Points, in no order, along strands that fork, close into loops and pass close to each other.
In the rows, 100 means zero.
Two points are linked if the straight distance between their rows is under 39.8. Some points are linked to none.
goz: [108,106,69,132,86,84,79,113,130,114,94,81,74,91,97,71]
robas: [95,90,134,107,95,95,128,90,87,96,134,125,109,90,106,106]
vud: [73,87,112,93,123,79,113,69,97,70,119,98,107,88,94,128]
Dizes: [97,106,109,77,107,115,109,86,105,92,86,108,101,110,101,113]
Budol: [98,87,139,113,94,88,127,97,89,98,139,131,118,86,121,119]
deg: [110,106,84,102,140,128,85,94,97,101,74,78,95,86,93,79]
kilel: [98,111,95,71,113,100,102,80,120,89,78,97,99,105,102,127]
lifi: [109,93,100,75,73,124,98,78,117,107,111,105,70,92,102,91]
muvan: [93,91,118,103,81,83,98,139,58,111,96,131,120,126,100,91]
Pami: [112,96,96,85,83,117,88,87,117,111,98,98,61,90,100,78]
viv: [102,112,70,140,90,81,83,125,126,111,95,75,88,97,95,74]
ratuz: [85,91,109,103,140,103,102,80,81,78,98,83,107,90,71,101]
Buta: [94,85,129,115,79,84,125,113,72,109,135,140,119,93,116,108]
vove: [88,96,122,102,123,104,111,83,82,81,109,97,98,90,76,94]
goba: [87,129,68,145,79,93,85,127,100,114,93,55,125,107,89,77]
zibe: [79,89,130,105,126,80,112,80,91,71,119,106,113,94,97,125]
Gisil: [90,91,126,99,90,99,122,99,80,101,118,125,105,104,95,96]
Tusu: [94,95,110,92,91,101,111,110,78,106,100,118,98,115,96,84]
fut: [115,98,86,100,92,105,80,95,128,113,91,88,63,86,99,70]
pebif: [110,101,77,118,92,95,79,108,130,116,91,86,65,89,100,68]
nomib: [93,117,66,150,89,85,83,130,114,111,99,67,104,104,91,76]
kasi: [89,78,114,90,83,117,126,79,113,101,151,110,106,83,111,133]
volol: [99,81,101,74,68,127,106,76,112,105,133,106,81,92,98,96]
fego: [96,82,119,107,67,93,136,108,84,114,143,139,116,88,120,112]
bura: [123,90,74,114,93,76,86,145,81,102,98,124,78,132,95,96]
Tav: [93,78,108,89,66,125,122,86,112,111,156,113,108,82,110,119]
kesa: [80,93,89,64,112,96,106,63,110,83,86,90,95,101,95,131]
dop: [115,114,82,104,134,115,81,86,118,104,70,73,94,82,98,81]
zotot: [113,109,88,112,86,71,88,141,105,112,90,110,91,121,108,87]
sis: [96,97,100,73,89,123,113,73,117,95,102,107,89,104,102,120]
gariv: [103,108,108,97,105,103,90,127,74,107,82,102,105,113,102,81]
sigol: [83,94,136,106,116,93,114,86,85,79,112,113,119,98,90,115]
Vatam: [96,79,107,81,68,123,114,79,109,108,145,110,93,88,103,102]
bepum: [129,93,68,121,85,73,83,140,102,103,100,118,72,123,96,98]
mam: [122,118,93,103,144,107,69,99,83,91,68,62,137,91,111,109]
kuzok: [112,132,86,124,122,104,86,105,117,106,81,66,116,77,99,81]
Tamo: [111,121,87,116,117,105,86,102,124,109,77,76,99,84,97,78]
Kavu: [79,83,113,89,93,108,126,69,111,86,139,104,106,90,109,140]
dazo: [73,87,96,70,100,103,118,63,108,82,103,95,96,101,101,139]
dilar: [105,100,99,67,75,125,110,73,128,106,109,108,86,102,116,124]
Lagub: [113,103,76,121,103,90,80,132,100,108,90,92,78,107,105,74]
kod: [98,102,106,96,139,115,82,99,66,82,76,75,123,101,85,103]
pubif: [111,98,91,103,91,81,88,141,82,110,91,117,92,127,105,83]
medo: [110,121,85,120,108,94,82,123,114,111,83,82,94,94,108,69]
difa: [94,80,109,94,62,107,130,103,96,118,152,129,113,84,117,115]
fumez: [105,117,96,76,107,99,100,81,138,90,76,95,98,102,107,125]
mos: [111,108,80,121,74,68,93,133,128,111,96,100,87,110,100,89]
zaru: [104,93,101,103,86,83,87,144,68,110,90,126,101,133,103,91]
ruda: [92,102,121,86,102,113,115,89,89,94,96,115,107,112,97,112]
gosur: [124,124,90,117,140,107,67,94,90,93,73,55,139,82,111,100]
pazi: [112,110,98,76,71,114,104,77,149,108,100,106,83,96,117,117]
Buzot: [91,99,136,93,92,102,105,115,75,103,87,125,130,127,104,107]
kiru: [111,103,94,89,73,88,106,118,109,119,95,125,86,116,119,92]
kip: [70,86,101,79,97,100,124,62,106,79,121,100,103,97,103,138]
tek: [95,100,103,97,139,120,93,94,75,87,83,81,105,97,79,90]
Gug: [113,113,102,98,140,114,71,101,68,85,67,67,130,101,102,105]
muzi: [103,99,103,88,77,96,111,115,90,116,99,124,93,118,110,91]
Lifo: [111,123,84,96,125,93,92,86,137,91,69,70,112,85,93,117]
toso: [80,96,109,85,120,99,109,79,89,78,91,95,111,107,85,123]
kan: [113,121,98,82,93,105,103,78,150,98,82,97,90,95,107,120]
guk: [105,98,85,104,104,99,88,123,87,110,89,97,73,109,100,67]
gov: [89,88,122,106,79,85,111,123,62,114,108,137,119,119,102,95]
kaper: [88,82,128,114,76,80,121,121,66,114,119,143,123,108,107,103]
kab: [104,109,93,96,135,124,87,93,89,92,77,80,99,97,86,90]
Nuze: [94,96,115,96,114,114,106,94,81,92,97,100,92,99,83,82]
nuboz: [71,90,104,85,120,88,112,68,92,73,103,91,105,97,88,126]
Lufov: [99,97,97,99,109,116,93,101,87,105,91,96,77,97,90,69]
ripok: [121,128,83,120,140,109,76,93,106,99,76,58,127,78,102,91]
bim: [122,102,67,135,79,68,87,139,121,105,105,103,83,120,87,96]

How many points has the smallest loop of links through each point below? Write none if it is on no loop.
kan -> 7
Gug -> 11
bim -> 6
medo -> 12
robas -> none

Name the points in between on the shortest way along the links from the first point to the second, in order.
medo; Nuze -> Lagub guk Lufov
kesa; Kavu -> dazo kip
pubif; Buta -> zaru muvan gov kaper
gosur; kab -> mam Gug kod tek
